Each row is a point on a landscape with many valleys, with its height.
From any point a ball rolls to the lowest of the 2 points nearest to it. It stops when none of these is lower. Distance is the straight distance between rows; heights are no part of it.
K_537 (h 353): [-25.5  27.5 -13.3 -24.3  11.8   6.6  26.4  11.9  -5.1 -17.3  36.3   7.0
   7.4 -25.6  -3.9  12.7  12.8 -34.5 -26.0  23.0  64.0  10.5 -29.8  10.4
  21.9  -9.4  15.3  -6.8]
K_857 (h 562): [-55.8  33.4 -16.2   5.0  47.5 -19.8  -5.9  -0.9 -56.6 -43.3   6.2  -8.4
 -17.4 -20.1  -7.9   8.1  -3.3 -11.8 -21.6  13.5  49.3 -14.8  13.9 -29.0
  -0.5 -15.4  26.0  -5.8]
K_539 (h 347): [ 18.7  16.3  10.8  -6.3 -40.1 -24.5  37.1  17.7  15.6 -23.1  13.8  -8.3
  16.0   3.5 -20.8  -7.8 -41.2  47.4  19.3 -21.1 -66.0  20.8 -34.1  62.4
 -27.8  19.8  -1.2  15.1]
K_883 (h 199): [-11.7   8.4   8.2 -28.7  -8.4  17.7 -15.5  -3.3  21.8  12.6 -14.7 -26.4
  24.6  -1.4   0.8  25.7   7.0  18.1 -12.6  10.6  38.3 -34.5  -7.3  16.8
  15.0 -15.1 -13.2 -16.6]
K_878 (h 247): [-38.0  38.7  22.6 -29.1  -4.5  22.1 -17.1   8.7  23.6 -11.0   2.4 -16.4
  42.9   7.5  -1.1  37.5  -0.5  31.4 -22.2   4.8  33.6   2.4 -15.8  52.8
  13.0 -25.0   2.0 -12.3]
K_795 (h 178): [ -4.2   9.6  -2.2  23.0  -0.1 -18.8  -7.6  -5.9 -28.7 -15.9  32.8   4.7
 -10.0  32.0  -5.6  -8.1 -21.0  46.5  -5.5 -11.2 -69.2  38.0  -1.6  29.9
 -49.1  19.5  10.5  31.0]
K_528 (h 580): [ 34.8 -47.6  -5.2  37.1  -5.7  -9.8 -63.3 -13.4  -2.4  17.1 -13.8  10.3
 -26.8  13.6   6.1  -9.6 -33.0   8.5  22.5 -20.1 -54.8  -7.5  19.6 -34.5
 -31.9  12.8   3.6   4.7]
K_568 (h 525): [-10.0   2.7   9.3 -24.6  20.4 -20.0  10.0   8.1 -41.1 -32.9  27.4 -10.3
   5.1 -22.0   0.1 -15.9  -4.1 -34.1 -32.6  21.9  58.5  16.7  24.3 -12.7
  -0.5 -13.5  25.1  -1.7]
K_270 (h 260): [-11.4  -9.2 -10.4  13.9 -36.6  30.1 -22.6  17.6  52.8  29.5 -30.8  30.0
  25.9  37.5   7.7  26.4   2.5  22.7   0.6   6.3 -27.0   3.3 -21.0  42.0
  17.7 -12.1 -24.3 -19.1]
K_969 (h 643): [ 23.4 -30.2  31.5  17.0 -47.8 -26.1 -10.9  20.1  13.5 -21.9   8.0  -8.6
   2.6  -2.4  -0.3 -11.8 -49.6  11.7  14.3   1.2 -81.4  17.7  -6.4  40.8
 -35.3  24.7  10.7   7.4]
K_118 (h 464): [  8.2 -19.8 -16.7  31.6 -21.1   1.4 -21.4   7.5  -3.2  14.9 -10.5  13.4
 -33.1  36.5  16.3 -35.8 -47.4  55.2  30.6 -30.5 -74.3 -15.8  18.5  -4.3
 -39.8  61.6 -20.9  32.6]
K_597 (h 415): [ 22.1 -45.1 -20.9  23.1 -49.5  11.2 -19.3   9.5   0.6  26.3 -13.8  16.4
 -33.0  10.4  22.1 -48.6 -49.2  12.7  37.6 -14.4 -33.1 -24.5   6.5  -6.3
 -31.3  55.5 -29.1  22.7]
K_248 (h 218): [ 28.6 -31.6  24.6 -18.6 -46.9  13.2   8.1  41.2  37.5  15.2 -30.1   1.9
  13.3   0.7  31.1 -25.8 -14.6 -34.0  15.5  26.8  12.5  -2.1   7.6   7.2
  25.3  10.4  -9.1 -23.5]
K_976 (h 255): [ -9.5   2.3  -4.4 -10.3  -3.8 -14.2 -22.1  -1.3  14.5  -7.8 -36.8  -4.9
  26.6  42.0  -0.7 -11.9 -25.2  45.8  -3.4   3.3   0.0  -5.1  26.9  14.6
   3.7 -25.1 -37.6 -10.4]
K_555 (h 158): [ 16.0  -1.5 -14.5  -3.4  12.5 -18.9 -11.4 -32.9 -29.1   8.8  38.3  -1.1
 -37.4  -3.2  -2.1 -18.5  11.0   0.7  -9.3 -11.4  10.1  27.7  25.2  -2.1
 -31.6  20.8  25.2  29.1]
K_216 (h 303): [  6.5 -15.2   0.1  32.4   4.2  11.0  22.0  11.3  -3.6  -3.0  -2.8  36.0
 -17.5  27.1   0.0   1.1  28.4 -19.4 -14.7  21.1 -19.3  52.3 -11.3 -19.2
   6.7 -12.5  12.3   9.6]
K_660 (h 331): [-49.9  48.2 -11.9 -42.6  39.9 -36.5  19.2  -1.4 -54.9 -54.3  34.3 -22.0
 -12.0 -24.7   2.9  -0.3 -25.6   3.9  -9.5   7.2  46.3 -27.7 -24.7  22.8
  16.1  -2.8  -9.8   3.5]
K_253 (h 250): [  0.4  25.5  35.9 -36.2  -3.8  -3.0   4.8  23.4  16.5 -40.8  28.5 -19.5
  27.5 -33.7  10.9  22.9 -33.3 -29.5 -23.3  12.4  30.4  -0.5 -28.7  45.7
  22.9   2.6   3.0 -17.2]
K_835 (h 537): [ 14.1 -69.8 -30.2  51.3 -35.9  55.0 -18.8  12.8  27.1  45.0 -35.1  31.9
 -25.4   6.9  12.9 -20.4   5.5  -8.3  42.5 -19.0 -40.4 -35.2  19.3 -58.1
 -38.5  18.7  -9.3   8.5]
K_606 (h 177): [-17.4  30.1 -33.9   3.8  66.7  -8.7  22.9 -33.2 -47.5   1.3  -6.5   2.7
 -14.8   1.3 -20.9  -4.9  37.9   0.4   1.1 -16.1  45.4 -21.9  17.1 -52.3
  20.8 -27.0 -15.0  10.6]
K_784 (h 344): [ 34.4  -4.8 -28.1 -22.7  10.0 -25.9  24.4 -34.9 -16.2   6.0  18.5  -4.7
 -23.3 -28.9 -14.3 -28.5  26.0 -38.7   0.7   5.6  33.9  -4.2 -33.0 -26.8
  26.4  17.5 -21.7   0.3]
K_705 (h 457): [-26.2  23.1  46.0 -31.0  -4.5  30.1  16.2  39.3  -5.7 -12.4   0.7  -8.4
  40.8 -16.3   3.8  36.1  27.5 -44.7 -30.1  28.6  48.5  -8.0  -6.9 -23.2
  26.9 -33.9  20.3 -39.1]
K_435 (h 219): [ -7.2   4.6 -21.7  11.5   7.9  25.5  -8.5  -1.9  33.3  22.2 -16.5  14.9
  17.1  39.2  -9.5  22.6  25.7  24.3 -10.8  -2.2  -6.2  11.2 -10.9  17.8
  14.5 -18.4 -18.5  -2.0]
K_410 (h 583): [-41.4  15.5 -17.6  16.9  33.4  -3.8 -18.1  -7.3 -24.2 -24.4  12.2  -0.2
  -0.8 -15.7 -12.4  17.3  16.0  -8.7 -28.5  18.5  34.3  20.8  15.3  -9.7
 -17.1 -33.7  39.0  -8.7]
K_870 (h 316): [-15.4   0.0 -35.7  21.9   3.9  16.9  25.3  -8.7 -13.4  10.9  54.6  35.8
 -35.7 -30.5  -9.9   3.0  47.2 -34.0 -11.1  13.9  25.1  41.2 -18.0  -1.9
  -9.0  14.7  59.3  14.5]
K_953 (h 494): [ 30.7 -70.1   0.5  48.0 -12.6  59.3 -18.0  16.6   9.2  44.7 -12.2  36.6
 -18.9  20.6   9.1  -6.4  21.2   9.8  17.3 -11.6 -71.1  -6.4   4.7 -60.4
 -33.1  36.1   4.0   6.3]
K_579 (h 286): [-35.8   9.7 -46.1  37.6  35.4   2.3   1.7 -11.9 -38.4   0.9  46.2  35.6
 -50.1  -3.7  -9.2   8.9  31.8  -7.2 -15.0   0.5   0.5  29.2   1.9   3.3
 -31.3  13.2  42.9  26.5]
K_735 (h 416): [ 26.9  16.4  10.6 -17.8  23.4 -61.6  -7.0 -24.6 -43.5 -21.0   5.2 -12.4
 -17.0  12.6   1.9 -33.4 -53.6  26.1  15.3 -26.7  -3.0  -1.8  40.4  -3.4
   0.5  10.3 -18.2  14.0]
K_618 (h 497): [ 27.2 -43.4 -24.8  25.4   2.4  14.0 -21.0 -15.7  -6.2  25.8   8.7  22.1
 -19.0  19.1 -16.7  24.0  26.8   4.5 -10.3   5.7 -49.5   3.0 -19.3 -24.9
 -25.8  17.0   4.0  19.4]
K_496 (h 606): [-49.1  26.7  16.1 -24.8  19.7   8.0 -18.5   9.0 -22.3 -32.4  22.2 -29.8
  23.9 -26.1 -11.8  28.6   6.1 -11.2 -36.0  22.8  61.1  -7.1   9.2  -0.4
 -18.6 -28.9  33.3 -15.9]
K_14 (h 66): [ 15.0  14.3   2.9 -31.6   4.5 -16.7  -0.5 -25.4   0.6  -2.5  33.2 -33.3
 -15.6 -15.7   9.7 -19.6  -4.6   6.1  -2.3  -9.9  36.7  14.5  13.2  28.5
 -21.5  30.5  14.6  27.8]
K_161 (h 243): [-16.5  -7.4 -13.2 -21.0 -32.0   7.6 -19.6   3.0  38.4  24.3 -24.7  -6.3
  33.6  10.5  -0.8  16.7  -7.0  23.7   2.3  11.5   9.0 -18.7 -14.6  55.9
  16.0 -23.0 -36.6 -22.3]
K_467 (h 292): [-13.0  36.4  13.6 -57.9  15.8 -27.8  27.8  16.0 -14.2 -53.4  37.3 -25.8
  16.4 -30.6   3.8  -5.6 -36.3  -3.6 -10.8   5.9  35.3  -9.0 -22.0  44.6
  14.8   3.7 -14.6  -2.6]
K_829 (h 543): [ 31.6 -31.4 -23.8  32.3  24.9   1.7 -36.6 -25.9 -21.1  25.1  -8.1  22.8
 -38.5  28.6  -1.8   9.1   6.3  12.9  13.4 -29.2 -66.5 -11.5   4.8 -48.3
 -22.3  38.1 -11.2  20.1]
K_29 (h 610): [ 11.2 -18.0  27.0  -4.1 -36.9  27.5  31.8  12.4  30.6  56.8 -46.2  -3.2
  43.6 -19.9  -0.9  -8.0  45.7 -33.3   8.4   8.2  19.0 -25.8  15.5 -23.6
  29.5 -19.1 -17.4 -40.5]
K_471 (h 216): [ -3.6 -10.8 -38.5   1.1  14.1   7.6 -19.3  -5.1  30.5  20.7 -48.8  -2.0
  18.1  46.7   4.2  -5.2  -0.9  45.7  13.0 -12.4   7.1 -27.5  22.8 -14.9
  10.6 -26.6 -40.6   2.4]
K_255 (h 111): [-35.7  47.2 -32.5 -13.5  68.9  -7.4   4.9 -29.5 -42.2  -8.2   2.7  -5.7
 -36.4  17.8   5.6   0.2  18.6  26.0   1.6 -23.6  27.5 -19.3  12.4  -9.1
  18.9  -3.0 -14.1  22.6]
K_295 (h 106): [ -1.0  -8.7  -3.4  19.0 -20.8   8.2  -6.6   5.7   9.6  -0.8  10.6  14.0
  -0.8  26.3  -3.9   4.8 -23.5  37.8  -2.8   3.6 -67.1  16.3 -27.0  41.5
 -20.4  25.7  -8.9  17.0]
K_930 (h 355): [ 26.0 -36.7  -7.3  -8.4 -61.2  -2.3   1.0  20.7  27.2  20.4 -15.3  13.5
 -11.1   5.9  27.4 -49.5 -45.0  -9.0  30.5  12.3 -19.9  -3.8  -9.3  14.4
  -2.7  38.9 -27.9   7.6]
K_801 (h 140): [ 12.0   5.8  21.0 -35.4  -9.5  -6.8 -14.7 -10.4  19.7   1.0   3.1 -34.7
  14.5 -20.6   9.6  -6.0  -9.3   0.8  -5.2   7.1  40.6 -10.4   9.1  19.4
  -6.0   8.2   3.7  -3.2]
K_584 (h 306): [ -4.9  39.2  25.9 -50.5   4.5 -58.9  38.6  16.3 -20.8 -74.5   3.4 -52.2
  36.7 -26.1 -30.7 -14.4 -68.2  30.4  16.0 -16.5 -18.6 -24.9   8.6  40.7
   1.3 -14.9 -20.3  -5.6]
K_291 (h 499): [-54.4  46.8 -15.4 -16.2  39.1  23.2  49.7   0.5 -26.8  -7.5  11.2  -1.0
   6.3 -28.3  -9.1  27.2  44.1 -10.7 -13.1   8.2  70.4 -34.7 -41.7 -39.8
  32.8 -19.6   3.8  -1.1]
K_684 (h 170): [  8.2 -15.4 -36.4  27.5  35.2  28.1 -16.4 -11.3  29.9  27.8 -33.1  11.6
  20.4  53.8  -3.0  14.7  37.3  28.4   2.9 -24.5 -21.9  -4.8  10.0 -24.8
  -4.0 -16.7 -14.8   4.4]
K_642 (h 501): [-20.9  29.6  55.9   0.3 -12.4  55.0   5.9  30.8  26.7  16.3 -27.9 -10.8
  41.2  -8.4   8.3  49.0  49.2 -22.2  -6.7   8.8  25.4 -12.9  -2.9 -18.1
  34.6 -32.9  13.6 -51.5]
K_544 (h 503): [  1.8  22.8 -15.8  -1.9  23.9  22.4  44.3 -12.2  11.1   5.4  -0.9  19.9
  -1.4  -1.8   1.2   6.3  36.4 -13.8  -6.0   4.7  40.0   9.6 -34.5 -13.8
  34.6   4.0 -13.7   5.5]
K_764 (h 575): [-11.1   0.4  28.1  -4.2 -15.9  32.7   0.5  19.2  27.1  32.3 -52.0 -16.1
  35.5   0.3  12.4   3.7  17.6  -4.3   0.5   8.0  34.8 -38.9  23.5 -35.1
  13.5 -20.0 -16.9 -32.6]
K_662 (h 266): [ 17.7  34.1  12.6 -32.9   6.0 -71.8  38.3  -7.2 -15.8 -43.3  -4.3 -43.5
   3.6 -22.2 -16.3 -23.9 -57.9  30.7  43.7 -29.4 -44.1 -27.3  -9.2  46.5
   3.9   6.3 -23.4  12.2]
K_172 (h 249): [  6.3   0.7 -35.4  -5.8   0.2   7.1  13.6 -34.3  -4.5  22.1  49.5  12.2
 -24.1 -12.3 -15.1   9.8  44.4  -4.2 -17.6   3.0  18.2  21.6  -9.2  13.3
 -14.3  28.6  29.9  28.9]
K_724 (h 402): [-27.1  27.0  10.9 -48.7   0.7  12.3  30.0  31.2 -29.9 -33.2  32.8 -11.7
  29.2 -25.7  -8.8  12.3  15.4 -47.2 -45.2  32.2  73.5 -22.9 -19.0 -21.0
  19.7 -12.8   3.3 -19.0]
K_47 (h 408): [ -6.6  14.0  19.0 -13.1  18.3  22.9  47.3  -1.2   2.0  14.8 -24.6 -16.0
  35.9  -6.5 -17.6  19.3  46.3 -14.2 -13.3   6.1  40.1 -30.3  -9.1 -49.4
  29.4 -32.7 -23.7 -15.3]
K_167 (h 454): [ -8.9  38.1  22.6 -17.2  27.2 -61.8   9.3  -4.8 -41.3 -61.9  18.6 -21.9
 -22.7  -9.6   0.2 -28.3 -48.7   1.0   5.7 -18.1 -16.8  14.7  27.8  18.9
  -1.0   1.6   5.4  10.2]
K_294 (h 327): [ 11.5  19.4 -24.6 -25.1  18.4 -44.9  -1.3 -49.3 -38.0  -0.8  26.5  -9.8
 -35.3   1.5  -9.1 -16.3 -12.1  23.1  12.7 -26.0 -22.1 -15.2  -5.3  35.7
  -4.3  24.7 -26.1  30.9]
K_324 (h 625): [-58.1  32.4   4.8  -7.1  21.4 -24.4 -21.9   8.4 -28.3 -58.7  24.3 -25.9
  23.1 -17.3 -21.9  32.5 -26.6   0.1 -34.0  19.9  19.5   4.8  -1.9  27.2
 -16.1 -28.0  18.1 -20.4]
K_275 (h 460): [-26.0  34.9  -6.7 -13.5  18.2  39.6  45.1  -2.9  10.0  12.8  -4.1   9.7
  27.7  -9.7 -14.8  36.5  49.3   2.5 -10.9   5.1  59.5 -18.8 -42.1 -12.1
  47.3 -35.9 -16.0 -10.5]
K_609 (h 363): [-64.2  44.2 -29.1  -5.5  26.9 -27.3  10.8  13.0 -35.8 -45.2  45.6  -0.3
 -12.6 -42.0  -6.4   6.7 -24.8 -21.9 -15.2  20.6  46.3  -4.1 -19.6  32.9
   5.9  -2.9  32.7  -5.0]
K_637 (h 488): [-13.8  24.8  17.6 -15.3  28.9 -48.6   1.9   3.4 -59.9 -52.8  34.5 -14.5
 -21.1 -23.2   4.4 -31.5 -36.8 -21.7  -6.8   1.6  32.0  23.4  41.0  -7.0
  -8.6  -5.0  35.7   6.5]
K_522 (h 175): [ 14.4 -23.8  22.6  16.9 -37.8 -30.7 -30.0   3.4  22.9 -13.7 -24.5 -20.8
 -14.1 -14.9  23.9 -34.1 -73.2   3.9  38.7 -13.6 -38.4 -19.8  21.2  19.9
 -15.6  11.0  -6.5  -6.5]
K_203 (h 376): [ 39.0 -32.4   5.9  30.0   8.0  17.7   4.7  -4.6  10.8  26.7 -17.2  17.5
 -28.3  25.8   6.8 -15.3  28.3   2.4  10.6 -11.9 -20.5  22.3  17.3 -57.8
  -9.9   9.9  11.5  22.7]
K_503 (h 465): [-17.3  11.2  -2.9  15.1  37.0  11.5  -7.4 -29.4  10.9   2.0 -14.5  -9.1
   2.5  -9.8  -9.7  36.9  33.5  -9.9 -11.7   0.9  22.1 -12.3  -8.4 -29.2
  12.4 -28.4   3.2  -7.2]
K_21 (h 579): [ 15.9   6.0 -12.7  19.7  26.1 -18.9 -26.3 -25.7 -37.4   4.7  -0.1  16.1
 -56.2  30.5  11.5  -2.4 -11.2  22.4  10.0 -33.1 -70.2 -11.2   4.0  -5.3
  -2.6  40.6 -21.3  26.5]
K_847 (h 274): [ -3.5 -31.6 -24.4  11.5 -35.9  31.4  -7.0  18.3  44.7  43.5 -59.0  14.2
  11.8   9.4  17.1 -12.4  -2.0  -1.8  31.5  -1.5   5.9 -34.8  17.2  -8.3
  11.6 -12.9 -37.2 -16.0]
K_114 (h 423): [ 40.0 -17.8   0.6   5.6   3.7  -1.1  31.6 -19.6  -0.1  21.5   3.7   4.9
  -7.4 -18.9 -10.3 -17.7  38.5 -45.9   5.3   1.7  18.3  13.3  -4.1 -46.5
  20.8   2.7   2.9   2.9]
K_88 (h 223): [ 19.4   7.0  18.7 -10.3 -22.2 -55.0  16.9   6.0  14.6 -36.5 -14.2 -29.0
  -7.9 -18.9   9.2 -27.4 -73.2  12.0  41.1 -22.5 -51.0 -14.1  -4.9  34.6
  -4.7  26.3 -10.6   1.9]
K_292 (h 236): [-28.4  23.1 -27.7  32.8  20.7 -10.1 -12.8 -14.2 -40.0 -17.3  39.5  21.6
 -32.9  18.0 -13.8   7.5   8.3  24.1 -20.5  -2.4 -36.1  37.9  -6.0  31.4
 -40.7  15.9  29.2  30.0]
K_408 (h 312): [-11.5  15.9 -31.1 -11.9  -4.3  13.0  14.0 -15.3   4.8   4.8  50.5  17.2
  -4.0 -26.6 -17.3  26.0  25.2 -13.4 -17.7   8.6  46.7  18.3 -43.3  42.5
   6.4  -5.1  21.2  11.9]
K_911 (h 234): [  0.1   4.3   0.7  25.2 -11.9  26.4   4.3  20.6  15.1  -5.9  14.7  43.3
  -2.7  35.5   6.7  17.7  13.1   4.9 -20.1  11.7 -23.0  56.9 -41.6  26.0
  10.5  -2.7   4.3   7.3]
K_327 (h 429): [ 32.7 -25.1 -14.8  18.0 -13.4  30.1  15.0 -18.2   7.1  32.6  21.6  34.0
 -15.2  -9.8 -14.4  37.3  43.5 -18.3 -17.5   9.2 -23.4  16.7 -50.4 -19.8
   6.4  25.8  10.2  15.7]
K_734 (h 191): [ 24.3  16.0 -28.3  -4.6  34.6 -31.9  -2.3 -37.4 -42.4  16.2  -3.9  13.3
 -43.5  32.0  -0.3 -27.5  -0.6  16.6  10.3 -30.2   0.2  -5.5  20.8 -24.7
  14.0  12.0 -30.3  29.7]
K_123 (h 258): [ 11.1   3.0 -16.4  17.7  38.8   3.1  28.3 -31.9 -20.2  26.0 -10.2  -3.4
   8.9  -9.6 -41.2   1.1  44.7 -25.2   3.7 -16.7  34.5 -14.5  23.8 -65.3
   0.6 -35.8   1.1   4.2]
K_643 (h 280): [-22.7  18.8  26.2 -19.9  -4.5 -17.2 -19.1  -1.7  17.7 -29.0   3.1 -31.6
  35.1  -7.0  -8.3  27.5 -30.8  28.1  -6.5  -4.2   0.2  -5.7  -6.0  56.2
  -3.9 -22.6  -6.2 -11.0]
K_747 (h 404): [ 30.5 -59.0  21.3  42.6 -39.7  62.8  35.6  28.8  18.0  60.3  -6.1  43.2
  12.2   3.2  -7.1   6.4  58.2 -21.7  10.1   2.0 -61.3  18.2 -14.5 -37.3
  -5.3   7.6  13.4  -7.1]
K_949 (h 532): [-45.4  37.9 -19.2 -11.9  47.9  -6.5  23.8  -7.6 -48.8 -24.2  15.0 -13.6
 -20.2 -40.3 -10.9   5.7  24.0 -26.1 -14.4  19.3  67.1 -34.8 -18.0 -46.0
  14.2  -2.3   6.0  -6.8]
K_406 (h 275): [ 11.4  16.8 -35.1 -32.5  28.4 -41.7   7.7 -37.8 -36.9   5.2  29.8  -1.4
 -29.2  -5.6 -13.6 -23.7  16.2  -0.2   2.8  -5.2  26.8  -3.1 -20.0   7.7
  16.9  10.8 -35.6  20.4]
K_864 (h 613): [ 28.8 -51.2  23.7  23.8 -34.2 -12.2 -38.2   7.8   1.2  -1.7   2.9   9.6
 -24.9   3.9  17.0 -11.9 -30.9   4.8  19.1   5.0 -78.1   7.0   0.6  -5.3
 -31.8  34.5   9.6  10.3]
K_973 (h 200): [ -1.5   2.4  39.4 -39.4 -19.4 -22.6 -32.7   6.2   9.4 -15.3  -3.8 -56.3
  37.7 -19.2  -3.2 -13.6 -45.3  22.6  -1.8  -5.1  20.8 -29.6  37.6  16.3
 -22.7  -8.2   3.9  -9.8]
K_159 (h 290): [ 46.3 -15.0  -4.6  15.7  21.1 -10.9   0.9 -19.3 -23.0  18.1  -4.8  16.6
 -45.1  28.7  15.2 -35.7   1.4  -0.2  24.1 -22.5 -10.7   9.5  27.7 -57.2
   2.0  32.9  -2.5  26.1]
K_594 (h 441): [ 32.2 -57.2  -3.3  45.2 -14.0  42.9  10.9   7.2  27.2  50.9 -23.9  22.8
   4.4  21.0  -4.2 -10.0  42.7  -7.6  16.7  -4.1 -41.2   4.4  14.6 -46.4
 -12.1   3.4   7.1   1.7]
K_105 (h 225): [  4.2 -46.5 -31.6  25.4 -58.0  37.0 -17.8  23.9  39.3  57.4 -35.3  37.5
   3.7  19.0   6.2  -4.3   6.2   1.4  19.4   4.9 -31.7 -17.3  -5.9   6.4
  -8.8   9.0 -29.4  -3.6]
K_997 (h 539): [-24.6  24.9  50.4 -37.4 -27.3  44.1  -4.4  44.7  18.6  17.4 -31.3 -26.3
  47.9   1.9  16.8  28.1  19.2   3.6 -19.7  15.6  37.7 -44.0   4.2 -18.6
  32.6 -10.9  -3.4 -37.3]
K_546 (h 281): [ 29.4 -23.1  37.5  -1.3 -38.3  33.8  12.7  39.9  40.5  27.7 -16.7  11.3
  16.9 -12.3  30.3   3.7  23.0 -39.5   7.9  16.5  -0.2  25.3  -0.1   6.3
  37.2  -4.2  17.7 -37.4]
K_999 (h 287): [ 30.2 -16.4  -1.9 -19.6 -26.3  -5.2  17.7   9.7  24.0  17.3 -15.9   4.5
  -0.2  12.9  23.2 -31.6 -10.7   1.9   8.0  11.7  17.1   7.5  -2.9   5.8
  22.2  23.5 -19.5   2.4]
K_562 (h 129): [  4.4 -39.8  30.4  29.4 -37.1   5.4 -46.8  22.9  43.4  -4.0 -34.8  -5.9
  -9.7  -8.1  43.6 -26.3 -42.8  -7.0  39.4  -2.9 -33.3  -1.8  23.6   0.6
 -22.8   3.3  11.8 -17.4]
K_45 (h 561): [ 14.7 -24.5   8.6  -1.8   3.0 -20.7 -24.5  -5.0 -18.1 -16.4  11.1  -5.2
   7.5 -12.1 -10.6  -8.0   9.3 -33.9 -26.2  25.5  22.8  35.6  35.9 -15.4
 -10.9 -29.8  38.4  -9.6]
K_699 (h 388): [-33.4  33.4 -10.0  -1.7  26.4 -15.8  -5.8 -16.9 -11.8 -26.4  38.4  -9.0
 -17.7 -40.7  -4.8  29.8 -15.8  -9.9  -9.8  -2.7  25.9   8.1 -21.4  50.8
 -11.0   6.2  30.4   8.1]
K_220 (h 141): [  3.0 -24.1  54.1  -7.7 -30.4  11.8 -35.3  31.0  24.0   5.0 -24.7 -19.7
  22.9  -9.6  27.5  -7.8  -7.3 -18.2  -1.9  15.3   5.0   5.5  31.2   3.7
   2.7 -22.8  22.0 -38.4]
K_696 (h 107): [  6.2   6.0 -29.5  20.3  36.4  -5.3 -15.8 -19.7 -12.3   3.9 -16.6  17.1
 -13.3  52.0  -6.0  -4.5  13.3  27.6  -4.3 -19.4 -12.9  13.7  23.5 -29.0
  -3.2 -10.4 -16.2  16.6]
K_113 (h 361): [ 13.1  -9.8 -22.7  -7.6 -22.6  23.5   2.5 -26.8  26.8  29.3  16.5  16.9
  -0.4 -15.1 -20.7  38.1  33.5  -9.9  -9.5   3.1  10.3   5.0 -47.0  29.1
  20.2  10.4   3.1   4.7]
K_946 (h 70): [ 15.5 -34.2  31.5  27.6 -20.6  15.2 -41.8  16.2  36.9   6.5 -20.3   0.0
   1.6   9.8  27.6 -13.1   1.6  -2.6   8.8  10.0 -28.0  25.6  23.5 -10.0
 -20.6  -9.2  24.0 -13.1]
K_525 (h 337): [ 22.6 -43.4  28.4  27.5 -44.3  46.8   5.8  35.3  36.9  39.9 -23.0  37.1
  -0.1   3.7  17.7   8.7  35.1 -32.8   9.9  21.1 -46.0  23.4  -4.4  -7.4
  14.2  -8.9  16.6 -29.7]
K_523 (h 371): [ 17.0 -14.4  12.1  21.4  -6.7  29.8  40.7   1.0  19.3  22.1 -10.5  25.1
   6.8  -4.5  -5.4  10.9  46.1 -34.6  -2.3  10.0  -3.5  28.3 -12.4 -24.4
  18.8 -14.1  17.8  -2.8]
K_115 (h 372): [ 25.6   5.2  -8.1 -10.6  -3.3 -51.7  -9.6 -23.4 -27.5   6.3   4.2 -14.3
 -27.8  13.8  -1.9 -35.0 -43.1  36.4  29.3 -32.5 -35.5  -7.9  25.0  24.5
 -25.7  36.4 -16.6  27.5]
K_879 (h 112): [-14.5  15.8  12.4   3.7  18.5 -10.5  -1.6   1.4   1.5 -35.4   2.3  -4.5
  -1.8  13.3  14.3  -2.4  -9.1  -3.1 -13.6   9.2  10.6  32.0   4.6   7.6
   7.0  -8.6  12.0   2.5]
K_287 (h 342): [ 12.6  13.6  32.4 -35.3 -12.1 -56.8  18.7  19.7  -4.7 -61.5  14.9 -33.6
  41.5 -23.7 -14.5 -19.4 -61.6   0.6  -1.7  -1.4 -20.3   8.6  17.7  43.5
 -13.8  -8.3  -0.1 -11.2]
K_806 (h 500): [ 23.5 -19.3 -12.3  10.7  18.9   5.1 -29.0 -42.0  15.2  29.7 -21.3 -17.9
  -2.1 -12.4  -8.6  25.5  24.9 -11.4   2.1  -9.7  11.9 -15.3  18.3 -34.3
  -7.6  -8.3   9.6   1.0]
K_707 (h 172): [-17.0  25.4   6.2   2.7  -3.4   0.2  20.5  15.3   6.3 -33.8  29.9  24.5
  -0.6  17.2   5.6   8.9 -19.6  -3.8 -20.7  17.4   1.5  50.5 -25.8  48.1
   9.6  -0.3  15.8   5.1]
K_980 (h 338): [ 22.0 -16.2   5.0  11.8  12.1  16.4  39.7 -19.4  16.6  42.9 -38.2  -8.3
  44.4  -3.8 -32.8   3.5  44.8 -19.8   4.9 -14.7  16.4 -33.8  19.2 -55.2
  11.5 -36.6 -21.3 -13.4]
K_337 (h 198): [  2.2  -0.8  53.6 -24.6 -24.2   7.9 -16.4  38.8  18.3 -23.5   5.4 -16.1
  35.9 -23.9  25.5  25.9 -10.0 -41.2 -22.0  27.0  10.2  12.1   6.2  32.8
  19.5 -15.3  16.1 -44.8]
K_928 (h 310): [ -5.1  29.1  15.8  -8.5 -17.3 -33.0   7.1   0.3  19.0 -40.0   5.2 -25.5
  18.4  -6.4 -14.0  14.5 -50.9  40.2  11.4 -15.9 -43.1   3.7 -16.7  59.6
 -12.2  -2.3  -8.7   2.3]
K_898 (h 169): [ -7.6 -34.9 -30.1  23.5 -44.8  22.6 -26.7  16.1  29.6  27.7 -18.1  25.8
   1.6  36.4   7.3  -3.9 -19.7  35.0   8.6   2.2 -61.0  -7.2 -15.0  32.7
 -21.2  23.5 -37.5   8.3]
K_343 (h 607): [ 28.4 -41.9  -2.0  32.0   4.7  -8.0 -64.2  -5.5   5.5  13.0 -35.9   1.0
   4.7  19.7   4.3 -18.3 -18.0   7.9  25.1 -16.2 -18.0  -5.4  48.0 -49.0
 -11.9 -23.9   2.8 -20.6]
K_249 (h 53): [-47.8  52.5 -10.4   0.8  41.3  -2.3   1.9 -11.8 -11.1 -31.0   0.3 -10.3
  -8.6  17.9  11.0  15.2   0.6  25.2 -12.4  -0.2  21.2   6.8  -0.2   6.4
   6.0 -13.3  -1.8  10.8]

Call two points neighbours if one is among the 2 nearest of the other. Go from one point of each pair to the other, from neighbour to neighbour, staying as low as possible. Name the highest point that can't be avoided.
K_696, K_946 => K_287
K_248, K_408 => K_594
K_684, K_14 => K_976
K_406, K_249 => K_114

For each start below, name the point where the ball stops.
K_609 => K_946
K_45 => K_406
K_275 => K_249
K_287 => K_946
